Each row is a point on a tangle of strands that fork, close into loops and nearly touch. The rows are in no order.
Points whose rows are less than 90 apart are linked; no others are. Some points are linked to none.
Q69: [  7 -14 -30  21 -14 -20 -12 -48 -10 -35 -10 -14   9 -19   3  -5  -9 -31
  35   6  44  14  30]
Q608: [-15  30 -22 -21  18   4  37  31  12  -8  -5 -12  75   1   1 -21  15  60
 -11  -4 -22 -16 -34]
Q937: [-10 -24  31  17 -22  38  22  47  22  40  10  28 -13  36  -2  26  19  37
 -54 -24 -29  -3 -43]
Q386: [ -7  20  67 -22  13   5   7  27   4  26  15 -14 -12 -14  28  23 -44   2
  19 -25 -23   1  50]
Q701: [  1 -23  27  -7 -17 -23  -2   5  -9  -3  14 -44  53 -58  34  21 -12  39
   4 -26  28  -2  63]
Q644: [ 25 -25  37 -31 -17 -24  11  13  13  14   7  -7 -41  21  -2  16  -9 -24
   3 -44  10  29  61]
Q7: [  0  24 -29 -37  21 -27  37 -20  18 -26 -19 -17  19  36 -10 -36   2   5
  44 -28 -15  11  10]
Q725: [-26  12   2  11  22  46   1 -27 -22  -2  -2  24 -49   5   5   9   3  25
  15  24 -11 -29 -48]
Q544: [ 29  -7 -51 -31   0 -46  13 -21 -12 -44 -12 -21  30   0   2 -38  32  11
  26  -9  46  13  40]
Q575: [ 42 -62  41 -26 -33 -25   1  27   7  -5  -4  20 -25  17  18   5  55 -22
 -58  13  42  14  25]
Q663: [ -8  53 -22 -29  44 -23  20 -18   2 -34  -2  -7  18  10   9 -47   1 -12
  68  -9   4  -4  15]
Q803: [ 24 -55  25  11 -55  -9 -17  28  15  10 -46  12  10   5  12  23 -14 -33
 -36  38  17  26  20]
Q15: [ 29 -39  14 -32 -25 -36 -30  38  10   8   9   8   8 -43   8  15  24 -11
 -57  23  25  16  28]
Q320: [  6  15  26 -28  23  -9  21 -28 -15  -7  16  -4 -49  13   5   2  -2  -7
  46 -41   6   7  42]
Q76: [ 41 -44   0  -8 -29 -14 -34  19   2 -16 -45  14  -5   1  15 -13  16 -35
 -35  91  47   3 -13]
Q519: [ 13 -54  -2 -45 -44   5   5  20  28  28   0   8 -18  29  -5  15  23  42
 -39 -18  26   4  -8]
Q148: [  6 -27 -58 -25 -21 -28 -16   1  13   2  20 -20  39 -34 -21   2  18  39
 -37 -13  15  18  -1]
Q473: [  3  23 -45  -4  28 -10 -19 -15 -26 -10  20  13 -24 -17 -23 -17  32  -1
  -7  15   8  -1 -32]
Q541: [ -3  -5  -3   1 -11  26  24   5 -21 -22 -19   1  49 -10  19   0  17  53
  17  24  37 -27 -20]
Q673: [-31  18 -58 -42  17   8 -22 -36   0  13  12 -23  -2 -24 -22  -9 -36  33
  11  17 -29 -21 -33]
Q43: [ 11  16 -41  10  12 -19 -43 -35  10  -8  -2   0 -24  -5 -31 -24 -31 -72
  37  59  29  -9 -11]
Q905: [-23  -9 -28  -3  10  42 -16  -9  -7  22  14  18 -38   2 -21   8  28  55
 -42  19 -26 -25 -73]
Q443: [ 31 -15  72 -30 -14 -16   6  17 -24 -15 -14  -4 -10  -8  44  14  -3 -19
  18  12  54  -4  59]
Q659: [  4 -28   1 -11 -12 -33 -29 -55 -11   1  26 -24 -31 -40 -20  33 -10 -27
   5 -30  21  17  47]
Q597: [ -6  19 -21 -47  16 -11 -25  -3  11  28  15  -7 -25 -10 -26   2 -37 -21
  -5   9 -28   6  -1]
Q207: [  7  24 -16 -22  12 -41  -5  10  17   1  -4 -23  29 -14  -5 -18 -42 -42
  33 -12 -16  26  52]
Q888: [-22   9   3  -4  16  53  28  -6 -22  -1   6   6  -8   7  14   0  12  70
  14  11 -16 -54 -45]
Q778: [ -7 -54  57  14 -33  34  13   1 -27   4   4 -10   3 -29  36  37  13  58
  -5  -2  24 -59   5]
Q435: [ 14  22 -36  75   8   0 -25   5   0 -26 -20  30  11   4  -5 -32  20 -49
  16  56  19  16 -35]
Q658: [-19 -33  61  32 -25  17 -14   4   2  30  20 -11   1 -46  27  49 -24  18
 -10 -30 -28 -13  31]
Q31: [  2  27 -13 -70  37 -15  -4 -10  -7   9  37 -12 -45 -19  -7  -3  -4  21
  21 -22  -6 -12  18]
Q516: [-27   2  16 -25  21   7 -56 -16   9  45  49  -2 -48 -42 -23  35 -28 -26
 -58   4 -48 -22 -28]
Q145: [ -7  -2 -15   4  -9  18  31  26 -11 -11   2   3  60  -8   1  -1  40  73
 -22   0  11 -19 -33]
Q542: [-47  42 -54  53  23   6 -26 -34   7 -27 -10   2  66 -11  -7 -28  -1 -18
  12  10 -25   4 -47]
Q630: [-18  -5  22   0  -2  43  42  16 -13  14  30 -16  19  -1  14   4  16  92
  -4 -31 -28 -70 -31]
Q45: [ 17 -14 -38 -22   7 -46 -33 -40   1  12  24  -5 -58  11 -63   5   1 -51
 -15  16   6   7  -9]
Q712: [-15  39  -2  29  33  18  11  22 -14   4  39  17   1   9  -1  -3  41  30
 -43 -55 -40   7 -24]
Q912: [ -7 -17  13 -29  -1   8  24  -9 -14   0  36 -42  22 -42  24   8   5  88
  15 -34  10 -63  18]
Q773: [ -7  47  24  22  32   9  31  47 -19  -3  30   4  46  -4  16  -5  38  35
 -24 -38 -22   1  -5]
Q286: [ -1  29  34 -63  15  17  17  33   3  24  -6   4 -31  14  15   9 -42   6
  25  20 -17 -20  10]
Q190: [ 18   9   0 -18  -7   9  36 -11 -19 -53 -35  -4  28  36  35 -29   8  12
  53  20  61 -22  13]
Q572: [ 21 -24  35 -32 -45  10  23  41   4   9 -35  -9  38  26  18  12 -14  23
 -10  14  28  -6  17]
Q772: [ 19  -1 -67  30   2 -26  18 -10  20 -22 -27  -6  13  50 -37 -45  30 -11
   0   1 -10  36 -22]
Q613: [ 28  17   3  -3   2 -18  24  17 -32 -46 -18  -3  57  -5  32 -31  31  11
  29  23  69 -12  26]
Q89: [-29  10 -34  13  23  34 -24 -19 -28   5  36   6 -10 -29  -9   7  28  55
 -36  -7 -28 -31 -55]
Q470: [ 57 -37  37 -37 -13 -30  -3  53   5 -10 -18  18 -28  25  15 -17  41 -38
 -41  47  35   1  22]
Q234: [ 24 -15 -12  -4 -24 -40  31   2  18 -16 -20 -19  32  38  -6 -20   5  -8
  13 -44   7  40  54]
Q55: [ -4  -1  72 -17  -1   5 -10  11   4  22  -6   3 -39 -17  23  33 -41 -37
  15   7 -14   2  44]
Q982: [ 57 -40 -15  -5  -6 -34 -34  19  16  -5 -44   8 -44  22 -22 -30  14 -68
 -26  82  27   6  -8]
Q186: [ 32  16  75 -47  -7  -1  33  56 -18   3  -8  -2  10  13  31   8  -3   0
  12  15  40 -17  37]
Q205: [  4 -52  18 -17 -46  22  26   4  32  28 -10   4 -32  61  -9  24   2  24
 -15 -44   3  17   3]
Q11: [ -6  37 -14   4  19  27   4  34 -16  -3 -19  35   2  18   1 -23  14  28
  -5  58  -4 -10 -63]
Q531: [ 26 -37  19   9 -20 -39 -17 -15  -2   3  11  -4 -36  -6 -17  17  10 -50
 -15 -28  14  37  49]
Q662: [-10  37 -40  61  12  19   0 -13   2 -27 -28  23  16  31  -9 -39   5 -31
  26  36  -3  12 -53]
Q703: [ 26  -7  49 -42  -3  26  38  23  -8  -5 -30  30 -54  57  14   1  11   5
   9  37  28 -17 -18]
Q330: [ 14 -18   5  25  -6 -21  10   6 -26 -17  37   6   5 -16   7   8  74  32
 -30 -46  33  26  18]
Q368: [-13 -33  -1  32 -25  31 -16 -53  -3   4 -21  14 -41   3 -15  29 -25 -24
   7  29   5   3 -34]
Q641: [ 24   3  25  -2 -11 -10  39  35 -34 -32  -2 -13  72  -5  19  -8  51  44
  -6  -5  61 -12  12]
Q251: [-27  -3  22 -24  28   0 -43 -51 -11  21  37  12 -75 -38 -25  32  -5 -46
 -22  18 -23 -23 -19]
Q734: [-10 -16  32   6 -11  29 -20 -20 -26 -17 -15   4  -1 -49  47  22 -11  18
  32  43  43 -45   0]
Q940: [ 27 -61  57 -36 -42 -21  -7  12  16   9  -3   4 -41  15  18  22  10 -29
 -35 -13  33  18  51]
Q39: [-42  11 -34  58   8  15   1 -46 -10 -22  -5  -2  44 -13  -1  -7  10  13
   5 -20 -24   4 -36]
Q817: [  2  11 -66 -61  13 -20 -31 -14  12  21   6 -23 -14 -12 -48 -17 -37  -5
  -1  31 -11   1 -17]
Q85: [ 35 -19 -29 -19  20 -55 -37   3  16  18  13   5 -54   9 -62 -11  23 -67
 -37  40  -4  10 -10]
Q680: [-26 -16  27   5  -8  39  29   4  10  30  36 -14  -3  14   6  16   1  67
 -10 -69 -42 -41  -6]
Q102: [ 22 -25  41   5 -30 -13  34  50  16  15  13   5  22  29   5  14  28  14
 -34 -57  18  33  32]
Q495: [-24  -2  -9  43  -1  35  27 -28  -4   4  -5  11 -10  40 -12   7  13  17
  -2 -35 -35  18 -28]
Q815: [ 37 -21 -14 -25 -13 -46  -2   5 -23 -30   3 -15  15 -19  16 -17  36  11
  -1  -5  64  10  46]
Q261: [-23   9  -1  -8   7 -12  28 -54  16 -14  -9 -25   7  15   2  -2 -32 -10
  61 -57 -25  14  41]
Q836: [-12  37  18  12  35  16 -19  28  -7  26  45  22 -33   0  -6  13  24  -2
 -63 -41 -49   5 -21]
Q304: [-25   0 -55 -43  12   7  23 -32  18  -1  13 -17  10  21 -26 -18  24  68
  -4 -40 -28  -5 -34]
Q73: [-31  -5 -40 -10  -4  12 -19 -45   8   4 -16 -21  19 -25 -14   3 -50   6
  33  18  -6  -9  -9]
Q657: [ -4  -8   0  40 -20  29  -8 -42  14  -3 -40  11 -34  24  -6   6 -53 -53
  38  40  10   9 -23]
Q219: [ -2 -13   8  49  -4  24   6 -54 -18 -15  -7  20 -51  12  -1  21  10 -28
  17   4  12   8 -17]
Q676: [  9 -12  -3 -32  -6  -2 -21 -30  -9  -9 -15   2 -30 -19  15   3 -26 -22
  33  41  41 -13  13]
Q965: [ -8  11 -12 -12  16  -4   5 -54  -4 -15  -3 -15 -22   3  -3  -5 -30 -22
  64 -23  10   1  28]
Q800: [-38  56 -42  44  36  -5 -49 -16 -18   0  27  -8  37 -24 -30 -10 -11 -31
 -36 -19 -44   9 -22]
Q141: [-29  -6  41  -3 -18  35  38  21  19  26 -13 -27  52   3  19  17 -50  48
  20 -23 -41 -37   9]
Q142: [ 25 -14 -23  11 -13 -44  -2   1  12  -8 -20 -23  30   6 -12 -17 -15 -47
  16 -19  10  43  59]
Q36: [-14 -39 -12 -17 -29   2  14   3  32  17  21 -31  50 -15   4  14  -3  69
 -22 -55  -7 -13  19]
Q371: [-39   7   5  30  18  16 -43 -33 -26  23  43 -18  -7 -63   4  26 -22  10
 -12 -28 -45 -30   4]
Q406: [-22  16  30  46  23  -3 -46 -19 -26  13  43  14 -33 -40  -9  32   4 -53
 -36 -18 -31  10  -2]
Q441: [ -9 -23  -4 -60 -13   7 -23   6  17  33  18 -15 -14 -46   2  28 -28  39
 -25   9 -11 -30  -2]
Q671: [ -1 -25  25  30 -29  21  -1 -47 -26 -30 -23  -3  -1 -24  45  20 -15  -4
  44  13  58 -16  27]
Q131: [ -3  32  -8 -25  32  -6  11  -5 -10   1  28   1 -32  17 -13  -8  12   5
   6 -43 -18  13  15]
Q816: [-22 -16  37  12   1   9 -29  -8  -6  28  50 -33  -6 -74  23  37 -26  32
 -14 -35 -29 -31  31]
Q792: [ 27   1  39 -18  16   7  23   9 -13 -14  -2  42 -77  35   6  -1  40 -18
   0  20  17  -2 -10]
Q161: [-12  14  59  36  11  38   7  44 -33  10  20  29   7 -27  32  27  34  33
 -30  16 -12 -36 -32]
Q397: [ -9 -34   0   4 -17   8 -27 -25 -12   1   4   5 -15 -46   3  31  -1   5
 -12  18  11 -14  -9]
Q91: [  9  -1  36  -9 -12 -18  21  35 -16 -16   8 -32  67 -33  33   3  14  46
  -2 -18  46  -7  42]
Q872: [  3 -36  33  21 -34   8  12 -37 -23 -22 -19 -23  18 -12  39  24  -4  18
  32 -23  47   3  50]
Q635: [ -8 -23  12   3 -26 -10 -27   1  -4   8   7 -21  36 -69  22  32 -26  16
  -5  -5  11   0  37]
Q737: [ 12 -10  29  44  -5  -3  14  32  -6   9  23  41 -21  20  -4  17  64 -12
 -50 -32  -8  36  -7]
Q254: [  1  13  17  27   0   7 -23  53  -5  12  -4  39   6 -21   8   9  11 -26
 -44  50 -12  17 -30]
Q23: [ 30 -31  -1   7 -46  11  38  15   6 -10 -48   5   6  72  -3  -9  19  20
 -13  19  32  22 -14]
Q438: [ -8  67  30  -5  48 -11  44  40  -6 -11  22 -11  54   4  18 -23  15  22
  11 -37 -28  -5  14]
Q61: [ -8  23 -28  53   9  -9 -13 -60  14 -10  -4  -4 -21  32 -32 -12 -44 -89
  49   4  -3   8  -3]
Q346: [  0 -60 -22 -37 -40  -9  -4 -14  16  16  22 -33  16 -22   4  20   5  64
 -20 -51  30 -10  24]
Q891: [-22   7 -13  39 -11  32 -11  -9  -3  -3 -29  19  20  -7  11  -1 -23  -4
  17  41   3  -5 -36]
Q988: [ 10 -33  16  14 -28  19  32 -10   5   4 -25  13 -36  60 -10  19  -1  -5
   1 -18  -4  27   2]
Q400: [-13  20 -19  22  11 -28   9  11   5 -11  15 -12  57 -15  -1 -12  22   9
 -16 -45 -26  29  11]
Q284: [  7  -8  26 -19 -17   9   9  34   3  16  -8  13   3  -4   9  20  -8  11
 -18  22   6   0   5]
Q389: [-10 -17  69  15   1  22  -3  -1 -38  -4  14  -1  -5 -57  47  30   5  38
  17  12  23 -54  16]
Q980: [-32   2   7 -31   7   7  24 -38  14   1  -1 -35   4   5   8   0 -35  33
  50 -53 -30 -16  32]
Q44: [-18  23 -37 -42  12  16   5  14  10  13   2 -15  34 -19  -3  -7 -21  59
  -4  18 -25 -27 -31]
Q298: [-31  38  16 -34  36  20  23 -18  -7   5  13 -19  -4  -3  21  -3 -29  37
  50 -32 -30 -37  14]
Q325: [-28  33  36  20  33  48 -23   0 -20  11  -2  42 -55   1  10  16  -5 -19
  -6  41 -31 -23 -52]
Q577: [-25  30 -66  24  11 -14 -17 -22  26 -13 -24 -10  59   9 -28 -39 -16 -22
  12  23 -32  18 -38]
Q948: [-16 -32  49   4  -4  28 -17  17   7  41  54   1 -32 -46  19  35   7  45
 -46 -26 -35 -49 -13]
Q914: [ 15  -2 -50  12  -4  -6 -20 -28  17 -15 -38  -6  -6  20 -25 -29 -31 -42
  36  61  28   2 -17]
Q669: [ -2  36  41 -54  30  12 -13  48  18  44  38  -6 -19 -26  19  23 -38  16
 -27  -9 -51 -24   5]
Q527: [-21 -20   0 -26 -30  14  31  18  37  24  -3 -39  69  -4   5   7 -32  75
  -6 -30 -29 -33   0]
Q517: [ 15 -40  44  26 -32   1  20  25   6   8   4  25 -16  23   7  29  39  -5
 -36 -33  13  31  17]
Q522: [ 28 -12  19 -18  -3 -44 -18  71  15  12  37  16  16 -45   8  11  42  -4
 -75   4  15  18  14]
Q158: [-24 -20  57  41 -14  17  19  -7  -9  10   4 -27  28 -28  30  28 -24  35
  20 -44 -14 -15  40]
Q881: [ 15  41   2 -66  42 -32  19  11 -18 -13  42 -16  -4 -22   9 -19  18  35
  26 -24  19  -7  36]
Q708: [  1 -42  24 -73 -14  11 -16  22  20  27  30   0 -20 -49  21  27  10  53
 -54  24  14 -55 -13]
Q236: [ 34 -10  -8   7   1 -33  -7  61  -2  -1  23  28  -3 -13 -11  -6  70  -5
 -67   4  11  29  -3]
Q841: [ -9   1  27   0  14   8   4  -4 -34  -7  31  -9  -1 -58  28  18  20  54
   5 -12  15 -39  13]
Q413: [-10  42  16 -16  25  22  11  -1   0   5 -13   9 -15  16  11  -9 -45 -18
  51   8 -16  -9   3]
Q430: [-25  -8 -11  67 -15  16  13  -4  -9 -22 -20   7  73 -16  15   3  27  28
  -2  -1   1   9 -23]
Q449: [ 38  20  -1   8   7  -5   4  14  13 -22 -44   7 -24  41  17 -37 -30 -65
  68  39  35  -5  26]
Q535: [ 40   7 -20 -22   8  -8  29  -7  -9 -42 -33   5 -24  49  11 -40  13  -6
  51  27  53  -7   6]
Q359: [ 31  -9 -29  16   3 -39 -36  33  16  16  -4   8 -12  -3 -44 -16  10 -59
 -39  31 -10  34  -4]
Q586: [-23  30  27  34  22  35  -8  12 -17  16   2  30 -21   2  12  12  -9 -17
  -7   1 -37   0 -19]
Q442: [ 46   2 -51 -21  12 -45  15  14   1 -28 -11  -8   6  25 -18 -48  37 -13
  15  -2  24  22  30]
Q795: [-23  49 -38  27  40  -3 -43 -14 -22   8  25  11  -9  -1 -39 -17  -7 -43
 -27   7 -35   6 -34]
Q624: [-11 -18 -15  -1 -16  -2 -11 -10  14  25  29  -7 -12 -13 -21  22   0  18
 -31 -35 -19  15  -4]
Q398: [  9  55  33 -21  20   8  21  56  -9  -2 -12  14  37   3  32 -14 -19  -5
  33  40  13 -19   8]
Q445: [-18 -49 -32  -5 -28  30 -11 -18  11  21  10  -2 -17 -11 -17  21  18  67
 -33  -2  -1 -17 -50]
Q834: [ 22 -22 -49 -22  -8 -45 -16   0  -9 -13  23  -8   2 -29 -18  -6  42  17
 -27 -12  36  18  17]
Q213: [  5  43 -16 -19  24 -14   8  26  -1 -23 -13  -1  44 -10  19 -40 -11  -9
  44  28  21 -10  10]
Q372: [-15  17  -2  49  17   0 -25 -14 -31   0  31  22 -22 -20 -11  15  35 -28
 -33 -12 -18  20 -16]
Q493: [ 34 -30  -2 -11 -37 -15 -22  33 -12 -12 -38   6  34 -13  30  -9   6  -3
 -19  67  57  -1   9]
Q788: [-32 -14  -1  21 -21  32  35 -10  29  12 -23  -7  24  49 -11   6 -19  26
   2 -42 -54  16 -14]
Q547: [-14  -8  42  27  -9  13  34 -25 -11 -22 -14 -18  27   5  29  12  -6  18
  46 -37   8   3  37]
Q166: [-19  19  37  22  12  55  35  29 -28   4  -1  26   9  12  16   7  20  48
   4  19  -8 -48 -49]
Q849: [ 59 -15   3 -28  -5 -33   9  81  18   7 -11  21 -17  40 -10 -24  40 -23
 -35  24  17  21   9]
Q614: [ 16  -5  46 -81 -12  19  33  38   7  23  -9  -5 -20  38   9  13 -22  33
   6   3  10 -31  12]
Q5: [  7 -38  37 -44  -6  -8 -12  21  19  21  34   9 -30 -32  16  28  29  22
 -50 -11  13 -13   3]
Q74: [ -3  49 -56  30  46 -18 -53 -13 -16 -10  24  12 -10  -8 -39 -30   9 -68
  -2  33  -2  -4 -37]
Q50: [ -8   3  13 -68   9  11 -28  26  31  47  33  -8 -34 -34   3  24 -37  24
 -38   8 -43 -28 -11]
Q875: [ 32  -6  17 -14  -8  -9   1   6  10   0 -36  15 -51  37   2 -11 -27 -59
  31  26  11  13  23]
Q921: [ 35 -20  -7  15   6  -5  -4 -41  -7 -31 -25  19 -74  23   1 -13  10 -56
  21  44  48  -7  -8]
Q163: [-28  39 -25  39  21   9   0 -49  13 -15 -13  -1  -6  48 -20 -25 -36 -58
  53 -15 -33  12 -27]
Q355: [ 24  14 -58 -13  24 -29  -5 -12 -12 -22  -1   1 -15   6 -24 -39  29 -17
  18  21  27   9  -5]
Q388: [ 43  -8  26 -13 -15  13  48  32  -8 -12 -34  19 -21  77   2  -8  23   3
   3  17  32   7  -5]
Q272: [ 24  -4  25 -22  -3 -10  30  -9  -2  -6 -17  -3 -42  40   4   0 -21 -29
  47 -24  12  20  52]
Q460: [-32  -3 -49   0  -8  24   3 -56  10 -14 -33 -12  18   9 -14 -13 -29  25
  39  18  -3 -13 -40]
Q959: [-18 -38  12 -41 -25  24  -8 -15  27  46  14 -20 -28 -12  -4  33 -41  37
  -4 -29 -24 -24   9]
Q347: [-20  36 -35  -4  32 -28 -24 -41  -6   7  34 -25   3 -17 -34  -8 -19 -31
   2 -38 -31  10  12]
Q593: [ -5   0 -15 -21   2 -29 -31 -54  -5   5   9 -28 -20 -38 -17  14 -41 -37
  42 -10  10   6  44]
Q367: [-11   4  29 -14  14  27 -16  38  23  45  42  26 -45  -1  -1  27   6  18
 -69 -27 -51 -15 -35]
Q140: [  2  54   7  25  23  -1  20  42  11  -6 -23  19  22  45   5 -36 -19 -44
  32   9 -29  24   6]
Q840: [-25  17 -59  28  15 -17 -42 -34 -19   4  45 -14  25 -49 -36   7   6   1
 -45 -20 -18   8 -25]
Q964: [  6   7   0  44 -10  14 -13  20  -4  -7 -31  39   7   2   4  -3   6 -20
 -11  59   9  13 -34]
Q744: [ -8 -19 -21  34 -30  -7   0 -55  -2 -44 -29 -22  53 -19  24  -4 -14 -10
  47  -6  38  10  29]
Q885: [-24 -36 -45  24 -23  16  -1 -27  -1  -1  11 -10  26 -17 -13  11  27  58
 -28 -24  -5  -4 -36]
Q967: [-17   4  12  49 -18  19  26  35  11  15  -2  14  40  20   1  10  15  21
 -36 -27 -32  25 -13]
Q312: [-41  29 -20  21  15  11  25 -48  24 -17 -30  -7  22  49  -7 -20 -22 -13
  39 -34 -59  11 -24]
Q510: [  1  22  -9  39   1   6   0  16  16   8 -37  17  11  36 -12 -16 -32 -53
  16  18 -25  34  -6]
Q565: [ -4   4 -10  50 -11   3   1  27 -21 -21 -10  17  59 -36  17  -4  29  14
 -20  25  23  10 -13]
Q66: [ -7  -1  -5  47   7  15  -8   4 -16   7  20  36 -39  13 -20  14  54  -6
 -52  -9 -17  19 -43]
Q766: [-14  66  27 -21  51  13 -10  34  -8  19  37  -3 -11 -20  20   1 -20  16
 -12 -22 -51 -14   5]
Q588: [-14 -21 -61   1 -17 -30 -12 -30   8 -16   1 -30  62 -29 -18  -8  11  20
 -11 -21   7  24   9]
Q434: [-16   7  19  37   2  18  12 -13  -7   5   2   7  -5  15   0  14  -9 -10
  11 -34 -27  24   8]
Q736: [ 35   9 -15 -27   9 -18   5  46  11   9 -20  18 -30  41 -20 -29   5 -25
  -4  34  -3  17  -4]
Q218: [ 10  -5  28  19  15  12  11 -33 -21 -13   9  37 -90  28  -5  15  41 -24
  -8  -2   3   8 -24]
Q178: [  2 -10  -4 -18  18 -13 -30 -49 -12  -1  23  16 -79 -11 -31  10  14 -48
 -13  31   3  -3 -20]
Q216: [ -2  40 -10 -31  38 -17  13  12 -15 -19  25 -20  47 -39  21 -16  20  44
  18 -10   9 -19  15]
Q507: [ -9  -1 -41  46   1 -31 -10 -19  -5 -14  11  -9  45 -25 -21  -5  21 -20
 -14 -27  -6  42  11]
Q786: [  3  10 -28  24  19   2   8  -7 -34 -30  19  25 -10  -9   0  -8  68  23
 -12   1  25   9 -27]
Q958: [ 19 -11  -6   6 -11 -21 -28  57  19  18 -11  28  -2  -7 -21  -6  15 -32
 -59  52 -16  30 -23]
Q625: [-44  29  -7  21  30   1 -25 -46 -11   9  30 -29  14 -34  -3   4 -34 -11
  18 -46 -42  -6  11]
Q422: [  1  61  11  13  39 -22  29  33   0 -18   3   8  35  22   7 -35  13 -19
  20 -28 -29  22  21]
Q175: [ -5 -53  18 -22 -37  25  13 -13 -13  -1   4 -33  21 -27  26  23   3  82
   4 -18  26 -56  17]
Q560: [  4  -2 -61   1  -4  -9   4 -61  17 -41 -38 -18   7  31  -9 -41 -21 -18
  57  22  36   0 -12]
Q285: [ 23  17 -19  -6   2 -17  21  -2  23 -22 -50  -8  15  46  -1 -41 -28 -41
  58  15   2  13  28]
Q956: [ 14  28  73 -25   1  22  35  75 -18   8 -18  -1  44  -2  25   6 -16   9
  15  29  27 -36   1]
Q754: [-11 -22  25 -64 -16  34  27  10  17  35   2 -13 -24  28   5  23 -28  60
  11 -16 -12 -39  -1]
Q63: [-28   8   8  10   6 -12  23  -9  20  -5  12 -31  51  -9   5   4  -1  30
   7 -71 -41  16  25]
Q392: [ -6  34 -31  10  22 -39  -4 -18  15  -4   3 -17  20   9 -23 -25 -26 -58
  32 -24 -31  26  26]
Q847: [  9  -8   8  20 -26  -8 -11  12  22  21 -36  -5   9  14 -11   9 -63 -68
  16  13 -19  38  30]
Q750: [-25 -14 -56  30  -4  -1 -22 -16   0   9  38 -11  30 -39 -25  10  31  42
 -60 -33 -19  10 -32]
Q842: [-28  29  -4 -17  28   6 -55  -6  -2  38  24   0 -30 -20 -28  20 -50 -41
 -29  17 -49 -11 -24]
Q796: [-17  18 -49  43   9  29   2 -29  -4 -11 -22  22  -7  37 -25 -26  22  20
  -2  31 -13  10 -75]
Q399: [  9  37 -13  45  17  -4 -10  -3   7 -38 -10  14  20   3  20 -35   0 -58
  64  22  26   7  10]
Q469: [ 23  30   5  60  23   6  -1  11  -4  -9 -14  38 -47  40  -7 -20   9 -76
  17  28  -3  16 -19]
Q57: [-27   4  -9  13 -17  14  14 -33  30   7 -39 -16  22  37 -16   0 -57 -12
  28 -15 -47  22  -5]
Q427: [  4  -2 -16  21  -7   2  33 -16  -5 -27 -21   4  16  29   1 -12  20  10
  22 -10  12  17   3]
Q260: [ 38 -40 -11  15  -4 -33 -28 -29   5  -7 -22   6 -58   9 -29  -5   3 -86
  -9  59  31   2  -3]
Q882: [ -1  -2 -29  40   6  -4   8  -7 -23 -16  26  10   5 -13 -12   4  68  29
 -35 -39   5  26 -13]
Q677: [ 29  40 -20   1  36  -9  -9  50   3   5 -15  32 -35  38 -23 -47   7 -43
  -1  47 -22  11 -28]
Q805: [ 10 -35  22   4 -44  -9 -22  16  24  26 -28   3 -13  -2 -10  23 -41 -52
 -19  24 -13  33  24]
Q622: [  5 -41  35  -7 -32 -15 -34  21   2  17  12  -8  17 -62  20  40  -6  -2
 -43   7  17   8  31]
Q375: [  2 -27 -14   5 -25 -35  26 -34   9 -43 -32 -34  58   7  14 -12   9   5
  30 -37  24  22  47]
Q248: [-18  -3 -53  -1  -4  26   7 -49   8  -1 -23  -2 -21  42 -36 -14 -10  30
  15  24 -12   4 -60]
Q596: [-24  80   3 -12  59  15  -3  16 -12  -1  19   3  18  -4  20 -24 -17   2
  15 -11 -40 -14  -9]
Q747: [ 20 -11  14 -48  -6 -39 -43  19  12  20  10  -8 -16 -46  -7  16 -34 -52
 -20  23  -2  14  41]
Q895: [ 16 -18   4  -7 -14 -32  12  22   7   5  34  -4  12 -13   2   8  42  26
 -29 -60  24  31  37]
Q327: [  0   6 -69  14  -4 -20 -18 -17  27   6 -35 -14  22  20 -48 -38 -30 -26
  12  42  -8  22 -32]
Q993: [ 31 -16 -13  13 -14  10  20 -44  -4 -40 -41   6 -49  42  14 -15 -10 -30
  44  29  56  -2  -8]
Q309: [ 21 -25  -3  23 -28 -16 -13  23 -23 -29 -20  11  34 -28  19   4  31   0
 -23  36  49  12   8]
Q152: [-30  24  25   6  20   9  21   1  14  18  34 -21   3  19   3   8 -12  24
  -1 -89 -59  12  25]
Q743: [  6 -60  41 -34 -27   1   4  29  38  33  31  19 -29   9  10  27  39  35
 -57 -44  26  -3  -2]
Q589: [ 14  -7 -23 -48 -15 -11   2  19  37  35 -29  -7 -25  50 -37 -17 -51 -22
   7  25 -27  24   6]
Q465: [-25  13 -16  25  -2  40  18 -14  -4 -30 -35  11  51   7  29 -18  -5  29
  46  37  18 -25 -44]
Q64: [  7 -10  58 -20  -1   0  -8  19   0   7  -7  24 -36  -9  16  20  -2 -34
  -9  28   1   5  13]
Q378: [-26  56 -10   0  21  25  -1 -24  18 -16 -16   8  10  18  14 -26 -46 -31
  78  17  -8 -12 -13]
Q259: [ 11 -16  -6  36 -29   7  10   1  16   7 -36  11 -19  49 -23   2 -19 -30
  -5   8 -15  38 -10]
Q316: [-36   9   9   4   6  32   8   0  24  30  21 -23  13   6   4  14 -38  40
 -12 -60 -72 -17  -2]
Q196: [ 20 -45  19  -5 -63  22  19  26  -6  -1 -45  -1  31  36  12  15   6  36
 -25  30  42   1 -12]
Q827: [ -9  30 -14  52  22  -5 -20 -63 -14 -21  19   8 -35   3 -13  -2 -17 -77
  50  -2  15  -1   3]
Q558: [-14   4  60  -7 -11  30  27  38   2  26 -16 -11  22   1  27  24 -46  20
  20  -5 -20 -23  22]
Q417: [ 28   5 -36  36  10 -29 -14  46 -10 -14  -4  30  14  -6 -14 -30  63 -16
 -44  31  13  31 -19]
Q922: [ 19  -2  -2 -69 -13 -20 -21  28   5  10 -20 -19  14 -25  16  -2 -45  -3
  10  40  24 -10  35]
Q99: [  7  31 -46  40  26 -23 -46 -38  -4  -1  10  10 -37  13 -49 -21  -7 -83
  11  55  12 -13 -41]

A tip is a point with one link. Name the tips that can be reached along the links from each point below, in the order of the rows.
Q708: Q803, Q367, Q596, Q378
Q921: Q89, Q560, Q417
Q372: Q406, Q161, Q827
Q131: Q298, Q216, Q285, Q677
Q527: Q657, Q346
Q872: Q69
Q398: Q7, Q443

A piece is two or more points that can be reached from each other along the links. Count, over all rows, the pieces, the separate loops (a circle has one, a figure eight two, a Y none), the forks (points with three links) and the tips (points with one).
pieces: 8
loops: 4
forks: 11
tips: 19

How many points has the smallest loop of links through each point below? Write none if it is on no loop.
Q841: 5
Q55: none
Q145: 14
Q531: 7
Q85: 19
Q325: none
